Each row is a point on a landscape with many peaks, with its height.
A climber steps from a point to the highest of its 2 nearest points, and stops where none of them is higher. Distance is the straight distance between rows; heights are no part of it.
lize: -2.326, 2.491, 0.714, -0.319, 0.875, 0.602, -0.944, 0.017, 0.416, -1.604, 0.743, 1.370, -1.613, 0.737, -1.343, -1.218, 1.557, 1.197, -1.202, -0.424, -1.104, 1.236, 0.866, 0.859  (h 19.5)
gat: 0.038, 0.212, 0.563, -1.922, -5.097, -1.285, -0.114, 5.152, -1.925, 5.933, -1.904, 0.876, 3.191, -0.238, 2.455, 3.486, 0.849, -1.372, 0.216, 2.196, -2.065, -2.557, -4.245, 2.838  (h 48.9)
vul: 2.316, -0.146, 2.292, 3.491, 0.831, 2.707, 5.360, -3.536, 0.831, 1.293, 1.766, -1.190, -4.930, -3.198, -0.194, 2.751, 2.939, 0.997, -0.549, -0.389, 3.443, -3.624, -2.875, -1.155  (h 64.2)
vud: -2.423, -4.553, -1.419, -2.517, 0.011, 0.293, -6.319, 1.560, -1.187, -3.884, 0.625, 0.113, 2.774, 1.174, -2.885, -2.548, 0.265, -0.222, 0.869, 4.662, -1.873, 3.064, 2.058, 2.690  (h 32.8)
kisa: 1.039, 1.187, -1.901, 0.866, -1.487, -1.176, 6.098, 1.562, 1.904, -0.403, 2.328, -3.619, 1.856, -2.134, 3.942, -2.828, -7.919, 0.693, 0.375, -2.780, 1.170, 0.250, -2.908, -2.735  (h 13.2)
mal: -0.332, -0.210, 0.131, -3.751, -6.435, 0.810, -3.165, 4.336, -0.471, 4.140, 1.830, 0.144, 5.253, 0.917, 2.892, 1.816, 0.464, -6.148, 0.462, 3.936, -0.606, 2.382, -0.307, 4.156  (h 40.1)
zuki: -0.596, -0.224, 1.947, 0.273, -1.434, 2.611, 0.197, 5.467, 3.116, -4.141, 3.414, -0.417, -1.669, -1.759, 0.721, -3.186, -1.889, 1.432, -0.866, 2.344, -0.074, -0.874, 0.376, 5.136  (h 51.7)
nok: -2.715, -4.113, 0.006, -1.880, 1.696, -0.734, -5.009, 1.279, -1.828, -2.295, -1.026, -0.130, 2.374, 0.200, -3.173, 0.861, 3.595, 1.613, 1.915, 5.520, -2.340, 0.866, -0.970, 1.048  (h 43.1)
Gero: 0.854, -3.809, -2.348, 1.124, 0.584, -2.781, -0.067, 1.003, -5.925, -0.894, -2.342, 0.327, 0.198, 0.417, -1.567, -1.972, -1.896, 0.578, 1.650, -1.843, 0.554, -2.384, -0.533, 1.552  (h 13.5)
nim: -1.232, 4.681, 1.009, 0.193, 1.008, 1.167, 5.000, -2.381, 3.888, 1.340, 5.219, -2.484, -0.558, -2.277, 2.061, -0.082, -3.374, 1.202, -0.810, -1.821, 1.098, 2.474, -4.063, -3.181  (h 48.0)
Nimud: 1.932, -2.437, -0.166, -0.500, -1.271, 1.845, 2.583, 0.142, 0.160, 1.201, 2.753, 0.459, 0.670, 2.126, -0.601, 2.334, 2.716, -4.384, 2.738, 0.160, 3.617, -2.428, -2.491, 2.863  (h 24.0)
suko: 1.518, -2.334, 0.738, -1.817, -5.233, -1.382, -0.371, 1.149, -4.163, 1.700, -1.229, -0.057, 3.655, 0.704, 0.543, 2.662, 3.983, -1.805, 1.044, 1.229, -0.353, -0.853, 2.445, 2.522  (h 31.8)
Feka: -2.732, 2.861, 2.856, -1.627, -2.804, 0.542, -3.508, -0.846, 1.969, -0.124, -0.684, 1.349, 2.077, 0.976, -1.533, 3.730, 7.427, -0.324, -1.282, 1.986, -3.442, 3.061, 4.317, -0.102  (h 33.0)
Sumid: -1.874, 3.044, 2.807, -1.802, -3.468, -0.417, -2.558, -1.407, 0.209, 2.677, -3.940, 1.878, 2.430, -0.207, -1.190, 5.133, 8.661, -0.451, -1.123, 1.172, -3.482, 1.187, 3.885, -1.754  (h 35.6)
ven: -0.549, -0.285, -0.815, 0.780, 0.592, -1.244, 0.113, 1.027, -2.797, -1.707, -0.460, 0.310, -0.002, -0.239, -0.667, -2.386, -1.782, 1.722, -0.229, -0.965, -0.526, -0.566, 0.591, 1.562  (h 16.0)
Seseb: 0.102, 2.634, 0.177, 0.500, 1.593, -2.082, -1.203, -3.904, -1.598, 4.406, -5.534, 0.780, 1.813, 1.881, -1.087, 2.378, 1.650, 2.957, -2.286, -4.078, -3.917, -0.345, 2.160, -4.172  (h 58.0)
tinus: 1.571, 3.797, 0.546, -0.275, -1.687, 0.769, 1.549, -3.873, 2.183, 0.283, -0.528, 1.968, -2.059, 4.396, -1.391, 1.626, 3.027, -4.442, -3.623, -5.714, 0.142, 1.593, 4.777, -2.373  (h 40.7)
Gobu: -4.589, 0.624, -1.557, -0.939, -1.007, -0.021, -3.564, 4.850, 0.851, -0.557, -4.252, 3.247, -1.568, 1.370, -1.515, -0.833, 2.999, -2.145, -0.739, 0.687, -1.727, -0.390, 0.575, 2.224  (h 54.7)
vaka: 4.174, 2.650, 3.672, 0.599, -2.849, -0.077, 1.230, -3.262, 3.097, -1.606, -2.982, 3.229, 0.037, 2.428, 0.738, 4.746, 6.257, 0.103, -2.009, -0.420, -3.029, -0.905, 6.628, -0.504  (h 40.5)
namu: 1.338, -5.902, -3.877, 3.596, 4.832, -2.737, -0.001, -0.557, -3.454, -1.038, 2.554, -0.652, -0.222, -1.358, -0.320, -2.226, -5.625, 0.173, 5.095, 0.302, 3.665, -1.006, -2.728, -0.156  (h 10.9)
noz: -4.331, 3.622, 0.189, 2.212, 1.894, -1.078, 2.135, 0.021, 4.319, -2.617, 0.423, -0.927, -0.394, -2.382, 3.901, -2.513, -4.834, 4.521, -1.569, -0.767, 1.913, 3.227, -0.505, -5.080  (h 13.6)
bubuz: -2.722, -1.370, 1.413, 1.090, 3.681, -0.161, -0.533, 1.547, -0.577, -0.540, -3.023, 0.979, -2.866, -3.376, -0.658, -0.670, 3.398, 5.032, 3.544, 3.293, -0.170, -4.174, -3.623, 0.669  (h 24.4)
Degaf: 1.847, 2.794, 2.381, 2.847, 0.205, 2.364, 6.288, -4.417, 2.561, 2.210, 2.548, -2.944, -3.273, -2.163, -0.157, 2.450, 1.241, 2.618, -2.151, -1.392, 2.260, -1.975, -1.734, -2.278  (h 67.5)
bar: 0.878, 2.740, 3.405, 1.006, 1.051, 0.793, 2.937, -2.988, 0.551, 1.036, 1.127, -1.210, 0.025, -0.932, 0.326, 2.281, 0.626, 4.289, -1.391, -2.196, -0.527, -1.067, -0.718, -2.216  (h 70.6)
mam: 3.978, -4.827, -1.130, -0.131, 2.357, 1.414, -0.676, -2.969, -1.505, -0.485, 6.313, -2.431, 1.559, 2.713, -1.895, -0.293, -0.894, -3.222, 2.388, 1.978, 4.235, 1.487, -1.135, 2.561  (h 7.1)
tev: -1.768, -1.833, 2.793, -1.086, 1.699, 2.357, -1.743, 0.262, 2.375, 0.588, 5.859, -0.175, 2.146, 0.126, -0.431, 1.129, -0.091, 1.461, 2.606, 5.524, -1.037, 0.851, -4.726, 2.978  (h 35.3)
bude: -0.319, -0.685, -0.125, -5.708, -4.965, 1.880, -3.680, 1.684, 1.611, 3.231, 3.142, 1.700, 3.174, 0.682, 1.171, 1.860, 3.342, -8.462, 2.124, 4.041, 0.190, 2.856, 0.290, 3.433  (h 33.8)
lunep: 3.158, -2.122, 1.681, -0.423, -3.572, 0.569, 2.433, 0.530, -2.525, -0.656, 1.168, -0.303, 1.241, 0.613, -0.555, 1.428, 2.902, -3.160, 0.989, -1.052, 2.012, -1.688, 1.817, 2.455  (h 27.8)
levad: 2.465, -3.545, 0.405, 0.517, -1.103, 3.250, 1.533, 4.040, 2.873, 1.033, 4.192, 0.516, -1.274, 1.367, 0.632, 0.529, -0.465, -5.927, 3.494, 1.699, 4.672, -4.763, -1.931, 3.936  (h 18.1)
Laga: 3.756, 2.522, 1.417, 1.868, -0.727, 0.194, 0.942, -4.925, 3.402, -3.512, 0.126, -0.245, 0.240, 4.726, 0.724, 2.398, 0.410, 0.465, -5.038, -3.174, -1.937, 0.163, 6.566, 0.897  (h 43.7)
Veduk: 3.598, -0.110, -1.390, 2.050, -2.716, 2.984, 4.304, 1.598, 2.420, -2.619, 3.385, -5.579, -4.128, -2.833, 1.474, -4.237, -7.598, -0.400, -1.273, -0.775, 3.184, -0.639, 1.005, 1.490  (h 15.6)
Bol: -0.240, -0.179, 0.302, -2.075, -6.001, -0.862, -1.606, 5.452, -1.383, 5.019, 0.454, 0.845, 4.778, -0.173, 3.221, 4.084, 2.255, -3.040, 0.640, 4.316, -1.228, 0.056, -2.040, 3.864  (h 45.3)
bila: -1.449, 3.773, 4.113, -2.294, -2.928, 1.780, -2.220, -1.690, 4.174, -2.079, 0.655, 2.660, -0.334, 2.022, -0.780, 2.133, 6.478, -2.443, -1.958, 1.004, -2.699, 2.895, 7.243, 0.164  (h 29.1)
galar: 2.346, 1.109, 3.379, 0.091, -4.748, -1.154, -0.955, -2.329, 0.040, 2.416, -5.047, 2.697, 2.992, 0.729, 1.312, 4.634, 7.525, -0.759, -0.350, -0.324, -4.466, -1.576, 6.834, -1.146  (h 38.0)
Megev: -2.475, -0.601, -0.714, -1.128, -1.441, -0.918, -1.000, 4.841, -1.214, 6.145, -2.343, 1.617, 2.121, -0.854, 2.498, 3.604, 0.242, 0.101, 1.811, 2.165, -2.123, -4.335, -6.128, 1.663  (h 51.6)
Melom: -1.229, -0.277, 0.831, -2.253, 1.123, 1.638, -0.817, -1.546, -0.113, 1.949, 3.625, 0.139, 2.244, 1.986, -1.135, 0.724, 0.995, -1.032, 0.052, 2.770, -1.201, 2.528, -3.108, 0.548  (h 31.4)
fabud: -2.217, 4.936, -1.489, 0.790, -0.550, -2.456, -3.401, -2.168, -1.863, 3.546, -3.312, 1.286, 3.811, 2.006, 0.497, 2.503, -1.967, 2.015, -2.998, -3.787, -4.594, 2.356, 0.165, -5.242  (h 58.9)
feb: 4.024, -3.766, 0.227, -1.244, 1.734, 1.921, -1.025, -6.103, -1.416, -1.919, 6.646, -2.759, 1.746, 3.032, -3.738, -0.431, 1.968, -3.457, 1.109, 2.882, 5.402, 3.281, 0.541, 1.627  (h 4.4)
kofoz: 3.667, -0.518, 1.076, 1.926, -1.619, 2.929, 3.561, -2.365, 0.841, -2.794, 4.302, -1.976, -3.965, -0.109, -0.348, -0.846, 0.677, -0.352, -2.509, 0.216, 4.809, -1.081, 3.005, 1.322  (h 20.3)
Nodi: -1.612, 1.075, 1.815, -0.371, 3.419, -1.714, 1.259, -2.773, -1.273, 0.984, 2.606, -0.576, 3.488, -2.343, 1.062, -0.141, -3.716, 4.856, 0.526, 0.273, -0.604, 3.684, -3.977, -3.725  (h 51.2)
redit: -1.159, 3.893, 2.395, -1.394, -1.670, 2.771, -1.358, -0.084, 3.317, -1.839, 0.090, 1.582, -2.386, 3.027, -1.669, -0.754, 4.896, -2.460, -2.667, -0.151, -0.321, 2.666, 3.908, 0.845  (h 24.6)
doke: 0.648, -3.985, -1.330, -2.141, 0.404, -0.809, -2.088, -3.348, -3.248, -0.917, -2.837, -0.712, 0.041, 0.318, -3.179, 2.396, 7.215, -3.120, 2.382, 0.055, 2.028, -0.716, 2.358, -0.991  (h 25.6)
Gizop: 4.837, 1.895, 0.611, 3.356, 1.951, -1.004, 2.112, -6.974, 1.583, -2.315, -1.268, -1.512, -0.870, 2.074, 1.511, 2.139, -1.374, 3.943, -3.578, -3.770, -2.064, -2.006, 4.112, -1.413  (h 44.8)
tikuz: 1.323, 4.251, -0.181, -1.017, 0.316, 1.446, 2.047, 1.102, 4.195, -1.470, 3.293, -5.129, -0.278, -0.741, 2.343, -4.390, -8.120, -0.934, -2.152, -3.165, 0.542, 4.091, 0.268, -2.676  (h 13.0)
Bamu: 0.583, 3.328, -1.726, -1.528, -3.104, -0.883, -1.026, -1.660, -0.008, 1.139, -1.845, 2.070, 0.367, 4.390, -1.666, 0.453, 2.833, -5.326, -3.333, -5.937, 0.545, 2.767, 5.373, -0.794  (h 39.4)
lesen: -3.484, 1.056, -1.194, -0.334, 2.472, -3.610, -2.152, -0.820, -3.872, -1.397, -1.629, 0.777, 3.253, -0.099, -0.144, -2.080, -4.105, 5.224, -0.121, -0.962, -2.256, 3.479, -0.024, -4.237  (h 55.1)
rigu: -1.086, 0.793, 3.597, -0.318, -2.780, -1.474, 2.653, 2.486, -0.276, 0.145, 1.175, -1.594, 3.807, -2.784, 2.899, 0.927, -4.994, 6.015, -0.830, -0.838, -4.254, -0.012, -0.932, -0.280  (h 51.8)
sil: 2.599, -3.653, -0.701, 1.752, -0.204, 1.985, 2.536, 2.746, 1.593, -1.389, 4.784, -1.659, -2.108, -0.137, 0.954, -1.081, -3.391, -2.413, 1.727, 0.908, 3.608, -2.946, -2.043, 4.839  (h 12.6)
rato: -2.720, -3.034, -1.623, -0.982, 2.918, -2.397, -5.558, 1.346, -3.758, -0.523, -2.100, -0.073, 3.040, -1.132, -2.555, -0.404, 0.974, 3.732, 2.417, 5.019, -3.801, 0.463, -2.529, -0.609  (h 48.1)
mit: -2.368, -1.508, -1.219, 0.191, 2.609, 1.197, -0.709, 1.044, 1.143, 2.296, -2.433, 2.051, -1.226, 0.603, -1.587, 2.646, 5.166, -2.502, 3.655, 1.083, 1.115, -3.209, -3.933, -0.323  (h 57.5)
mufe: -2.185, 2.382, 1.876, 0.782, -2.026, 0.831, 1.356, 6.219, 3.751, -4.612, 1.457, -0.794, -1.794, -3.428, 2.261, -2.939, -3.909, 4.795, -2.028, 1.226, -2.165, -1.124, 1.093, 2.388  (h 64.9)
dage: -5.368, 2.449, 0.478, 0.801, 3.100, -0.652, 1.748, 3.175, 4.946, -1.685, 1.778, -0.073, -0.418, -3.127, 4.352, -2.109, -4.270, 3.519, 1.307, 2.395, 0.007, 1.482, -5.100, -2.790  (h 14.8)
lof: 1.412, -1.085, -2.091, 1.594, 2.320, 2.242, 0.605, 2.607, 3.359, -0.757, 2.333, -1.761, -4.605, -0.953, 0.681, -3.462, -4.957, -3.122, 0.842, -0.717, 3.576, -0.441, -0.703, 2.745  (h 8.5)
nifi: -2.555, 2.695, 1.316, 1.195, 5.094, -0.371, 3.442, -4.041, 2.189, 1.190, 2.825, -1.259, -1.032, -3.569, 1.391, 0.862, -1.539, 4.012, 1.085, 0.551, 1.797, 2.118, -5.081, -4.741  (h 49.4)
Sitob: 0.156, 0.234, -2.857, -0.471, 2.222, 1.250, -0.368, 3.408, 1.140, -1.083, 0.960, -1.517, -2.026, -0.177, 1.016, -4.769, -6.649, -2.569, 0.056, -2.523, 1.384, 1.281, -1.016, 2.038  (h 5.6)
Zosib: 4.658, -0.616, 3.198, 1.560, 3.177, -1.439, 0.569, -6.234, -1.239, 1.233, -3.331, -0.580, -0.159, 0.653, -2.386, 0.022, 3.952, 5.240, -0.505, -0.853, -0.860, -2.749, 3.935, -2.449  (h 49.1)
zona: -0.742, -4.368, -2.014, -1.853, 1.414, 0.321, -5.830, 3.258, -1.814, -1.583, 1.770, -0.358, 3.183, 1.775, -0.821, -3.717, -5.065, -1.478, 0.732, 4.166, -1.651, 2.646, -0.012, 3.194  (h 22.2)
lupos: 3.718, 1.709, -2.012, -2.391, 1.416, 3.820, -0.107, 4.788, 0.658, -0.767, -0.216, -2.255, -2.402, 1.208, 0.279, -3.228, -7.195, -4.313, -1.935, -4.806, -0.409, 3.792, 0.825, 2.446  (h 2.6)
rebek: -3.199, 1.596, -0.981, 2.838, 2.962, -1.812, 2.044, -2.413, 2.186, -2.375, -0.250, -1.481, -3.710, -3.581, 2.012, -1.764, -4.171, 5.044, -1.021, -1.050, 3.360, 1.697, 0.898, -4.905  (h 12.9)
Sisi: 0.473, 2.994, -0.554, 0.380, -1.861, 0.275, 3.009, 0.336, 1.075, 0.261, -1.016, 0.415, -2.960, 1.757, -1.192, -1.218, -0.145, -3.146, -3.097, -5.580, 0.800, -1.084, -0.263, 0.017  (h 7.5)
Gosur: -5.134, 0.421, 0.650, 0.549, 2.534, 0.028, -0.042, 1.861, 1.973, -0.458, 1.701, 0.783, -1.636, -1.949, 1.645, -0.909, -2.603, 2.908, 2.281, 2.477, -0.857, -0.944, -4.264, 0.703  (h 16.8)
durif: 3.621, -3.585, 0.224, -0.669, 0.699, 1.711, 2.005, -0.256, -0.895, 0.461, 5.812, -1.773, 1.942, 0.854, 0.020, -0.754, -3.913, -3.106, 1.955, 0.837, 2.811, 0.760, -2.701, 2.930  (h 9.3)
lakeb: 4.783, -1.399, -0.031, 1.001, -2.163, 1.216, 2.413, -0.206, -1.054, -2.701, 1.384, -0.031, -2.270, 1.179, -0.610, -0.762, 0.876, -2.233, -1.101, -1.825, 4.054, -0.785, 4.351, 2.327  (h 23.6)
tuso: -1.717, -0.922, 0.013, -4.242, -2.221, 2.357, -3.728, -0.776, 1.553, 2.372, 3.253, 1.522, 2.437, 2.418, -0.420, 2.394, 4.664, -7.270, 2.368, 3.876, -0.039, 1.955, -1.346, 0.953  (h 29.5)
Sar: 2.528, 0.006, 1.952, -0.474, -4.656, -2.199, -1.520, -0.278, -3.634, 4.016, -4.157, 0.507, 4.714, -0.044, 1.215, 3.711, 2.712, 0.469, -1.412, 0.478, -2.691, -1.100, 5.148, 1.105  (h 35.1)
Moba: 1.146, 0.846, 1.375, -0.228, 0.777, -2.697, -2.099, -4.137, -1.074, 3.785, -7.011, 0.913, 1.328, 1.953, -2.865, 2.227, 5.944, 1.384, -1.879, -3.146, -3.062, -0.947, 3.598, -4.152  (h 56.7)
Voz: -1.803, 0.344, 0.649, 0.614, -2.320, -1.422, 2.252, 5.440, 0.524, -3.514, 1.181, -1.731, 1.971, -3.013, 3.178, -3.250, -7.256, 4.394, -0.389, -0.781, -2.601, -0.408, -0.755, 1.761  (h 56.4)
ramov: 1.990, -0.863, 1.981, 0.164, 1.468, -1.135, -1.057, -4.056, -1.693, 1.681, -6.543, 1.576, -0.863, 0.606, -4.216, 0.387, 6.602, 2.357, -0.956, -2.144, -1.173, -2.845, 3.452, -3.289  (h 53.7)
Bunag: 0.661, -0.092, -4.741, -0.438, -3.797, -1.726, 0.935, 2.597, -3.703, 2.431, -3.144, 2.076, -0.045, 2.381, -0.428, -1.618, -0.928, -5.210, -1.212, -4.496, 1.474, -2.354, -0.550, 1.574  (h 10.1)
Nazor: 0.223, -1.437, -0.286, 2.186, 2.884, 0.974, 2.757, -0.707, 0.388, 2.681, -2.409, 1.998, -4.378, -0.880, -2.023, 2.081, 4.837, -1.175, 3.414, -0.685, 2.728, -5.509, -4.217, -0.136  (h 52.2)
podip: 2.135, 2.722, -1.158, 0.103, -1.842, 1.698, 4.961, 2.355, 3.797, -0.758, 2.002, -4.988, -1.281, -1.329, 1.915, -3.618, -8.370, -1.097, -0.564, -3.485, 1.258, 0.122, -1.488, -0.082  (h 14.0)
febul: -1.457, -0.505, 3.224, -1.315, 0.087, 2.310, -0.301, 3.616, 3.390, -1.462, 5.198, -1.272, 0.930, -1.284, 1.160, -1.292, -1.794, 1.960, 0.021, 3.794, -1.011, 1.456, -2.180, 4.124  (h 41.4)
kef: 0.263, -3.541, -1.368, 3.517, 4.333, -3.321, 0.377, -1.024, -2.672, -1.611, -0.915, -0.451, -2.432, -3.765, 0.093, -2.174, -2.792, 4.294, 3.821, 0.448, 2.380, -1.878, -1.198, -0.609  (h 10.7)
zodi: -3.171, -2.905, -2.243, -0.606, 4.679, -3.015, -3.645, -0.253, -4.217, -1.607, -1.667, -0.155, 2.628, -2.026, -1.439, -1.404, -1.656, 5.282, 2.332, 2.693, -2.383, 1.933, -1.459, -2.486  (h 51.5)
fute: 0.813, -3.599, -3.993, 1.724, 3.872, -3.145, 1.978, -0.553, -3.234, 0.601, 1.117, 0.071, 1.416, -1.121, 1.642, -2.055, -6.724, -0.565, 3.222, -1.905, 2.783, 0.102, -3.740, -1.561  (h 11.8)
tibul: -0.363, 1.466, -3.157, -2.370, -3.867, -1.832, -3.173, -0.568, -2.713, 1.086, -3.702, 1.487, 1.198, 4.132, -1.689, -0.164, 2.058, -6.233, -2.120, -3.700, -1.208, 1.809, 4.156, -0.857  (h 37.9)
san: -2.939, 0.816, 0.213, -1.241, 3.349, -2.317, -1.438, -2.457, -2.842, 0.109, 1.083, 0.829, 5.430, -0.634, 1.746, -1.072, -5.329, 4.347, 0.238, 1.419, -2.761, 6.098, -3.415, -6.152  (h 52.7)
zoz: 2.092, -1.216, 1.982, 3.232, 2.356, 2.078, 3.194, -2.406, 0.219, 1.197, -1.679, -0.066, -6.081, -2.857, -2.318, 1.689, 3.932, 0.712, 1.480, 0.462, 4.456, -3.832, -3.352, -0.226  (h 58.1)
Ruvep: 1.167, 1.573, -2.048, -1.112, -3.761, 0.920, 1.045, 3.245, 0.017, 1.186, -2.377, 1.245, -1.689, 3.260, 0.490, -1.628, -0.963, -6.669, -2.060, -4.758, 1.114, -0.342, -0.161, 1.731  (h 8.7)
Lozu: -5.403, 0.015, -0.867, -0.940, 0.789, 0.994, -2.077, 2.016, 0.903, 0.205, -4.187, 3.844, -2.376, 0.797, -2.252, 1.043, 5.958, -1.243, 1.039, 1.373, -1.397, -2.041, -2.606, 0.082  (h 63.2)
Godiz: 2.747, 0.233, 0.703, 2.030, -1.935, 3.619, 4.072, -1.251, 1.893, -3.433, 4.480, -3.400, -4.169, -2.373, 1.176, -1.902, -3.231, 1.677, -2.955, 1.195, 2.951, -0.335, 1.452, 1.189  (h 17.8)
Vogif: 4.659, 0.163, 1.661, 3.968, 2.660, -1.329, 1.187, -4.725, -0.380, -1.603, -3.523, -0.219, -1.838, 0.709, 0.599, 0.800, 1.523, 5.330, -2.430, -1.725, -1.679, -3.441, 4.921, -1.294  (h 46.3)
Dob: 2.248, 0.594, 0.784, 3.306, 2.259, 0.067, 0.501, -1.662, -1.488, -3.437, -3.850, 1.966, -4.232, -0.155, -1.788, -0.364, 3.613, 5.110, -1.622, -0.783, -0.649, -3.837, 5.944, -0.768  (h 42.6)
kip: 0.600, 1.784, -1.051, -0.984, 2.023, 0.262, 0.311, 1.524, 1.287, -1.385, 2.947, -2.548, 0.687, -1.221, 2.367, -5.085, -8.413, 0.091, -1.374, -1.346, 0.191, 4.861, 0.002, -1.441  (h 11.7)
beba: -1.305, -0.913, -4.382, -3.045, -2.023, -0.139, -5.400, 2.494, -0.909, 2.795, -0.078, 1.527, 1.922, 2.628, -0.753, -0.447, -0.482, -6.204, 0.254, 3.276, -0.668, 1.919, -1.993, 0.829  (h 32.6)
Vador: -4.068, 3.376, -3.888, -0.081, 0.705, -3.030, -4.601, -0.879, -2.945, 0.930, -3.446, 2.175, 1.815, 1.278, -1.825, -1.247, -3.014, 0.921, -2.445, -1.929, -3.930, 3.567, -1.094, -4.246  (h 57.7)
suvi: -2.115, -0.425, 2.194, 1.002, 1.475, 0.672, 1.352, 2.523, 0.711, -1.518, 0.222, -0.203, -1.838, -4.320, 1.636, -0.073, -1.000, 5.389, 1.523, 2.025, -1.177, -2.675, -3.025, 0.901  (h 19.4)
Vit: -2.434, -0.805, 0.261, 1.429, 4.030, -0.103, -2.003, -0.928, -1.685, -3.065, -2.577, 0.592, -2.945, -2.708, -2.051, -0.499, 2.678, 7.018, 1.827, 1.989, -0.382, -1.693, -0.057, -0.137  (h 29.6)
Loke: -1.155, -0.282, -1.255, 4.210, 4.608, -2.477, 1.759, -3.721, -0.343, -1.854, -0.690, -1.111, -5.621, -4.187, 0.621, -1.372, -1.891, 5.410, 0.538, -0.679, 3.479, 0.826, -0.730, -3.934  (h 12.2)
tar: -1.878, -1.427, -0.331, -3.006, 0.166, 1.243, -3.457, -0.332, 0.314, 2.011, 1.828, 1.264, 2.313, 3.241, -1.419, 1.916, 1.956, -4.547, 1.345, 3.888, 0.195, 2.199, -3.746, 0.746  (h 29.4)
pipep: 0.312, -1.645, -4.184, 1.570, 0.140, -2.251, 0.225, 2.350, -4.189, -0.268, -3.469, 1.692, -2.244, 1.522, -1.695, -1.773, 0.122, -3.276, 0.505, -3.814, 2.084, -3.434, -0.361, 2.370  (h 11.5)
pef: 1.951, -5.119, -0.026, -3.491, -3.826, -1.100, -2.964, -1.727, -3.718, 0.137, -1.373, -0.477, 2.311, -1.281, -1.138, 2.988, 7.436, -3.334, 2.642, 2.207, 0.515, -0.965, 2.243, 0.648  (h 28.1)
liv: 4.000, 2.610, 2.471, 0.899, -2.707, 0.955, 1.838, -4.469, 3.196, -2.253, 0.414, 2.074, -0.542, 4.040, 1.177, 3.926, 4.880, -2.728, -2.639, -2.921, -0.694, -0.210, 7.612, -0.648  (h 42.2)
Gofas: -4.252, 0.207, -1.504, -1.300, 2.339, 0.266, -1.718, 2.277, 0.588, 5.576, -2.589, 2.017, -0.378, -0.392, 0.055, 2.631, 1.811, 0.136, 2.207, 1.545, -2.551, -3.656, -6.258, -1.784  (h 53.8)
zof: 0.923, -1.831, -2.950, 1.587, 0.946, -2.964, 4.529, 1.341, -0.517, -0.543, 1.181, -1.683, 1.142, -2.256, 3.025, -3.424, -7.484, 0.502, 1.626, -2.685, 2.257, 1.049, -2.808, -1.451  (h 12.5)
paza: -0.589, -0.105, 2.375, 2.503, 2.052, -0.080, 0.257, 1.816, -1.592, -3.339, -4.319, 1.518, -3.388, -2.962, -0.755, -0.913, 2.350, 8.138, -0.514, 1.724, -1.778, -3.669, 2.577, -0.109  (h 35.5)
bepub: -1.485, 1.513, -4.185, -3.831, -2.887, 0.084, -4.698, 1.493, -0.748, 2.344, -2.833, 1.477, 1.309, 2.931, -1.582, -0.397, 2.340, -7.555, -1.595, -0.402, -0.264, 3.781, 1.514, -0.152  (h 35.7)

Where does a climber stop that starts at each point below?
namu -> podip
Gero -> fabud
zona -> lesen
bude -> Lozu
Nazor -> bar
Melom -> mufe
dage -> fabud
tinus -> fabud
Feka -> fabud
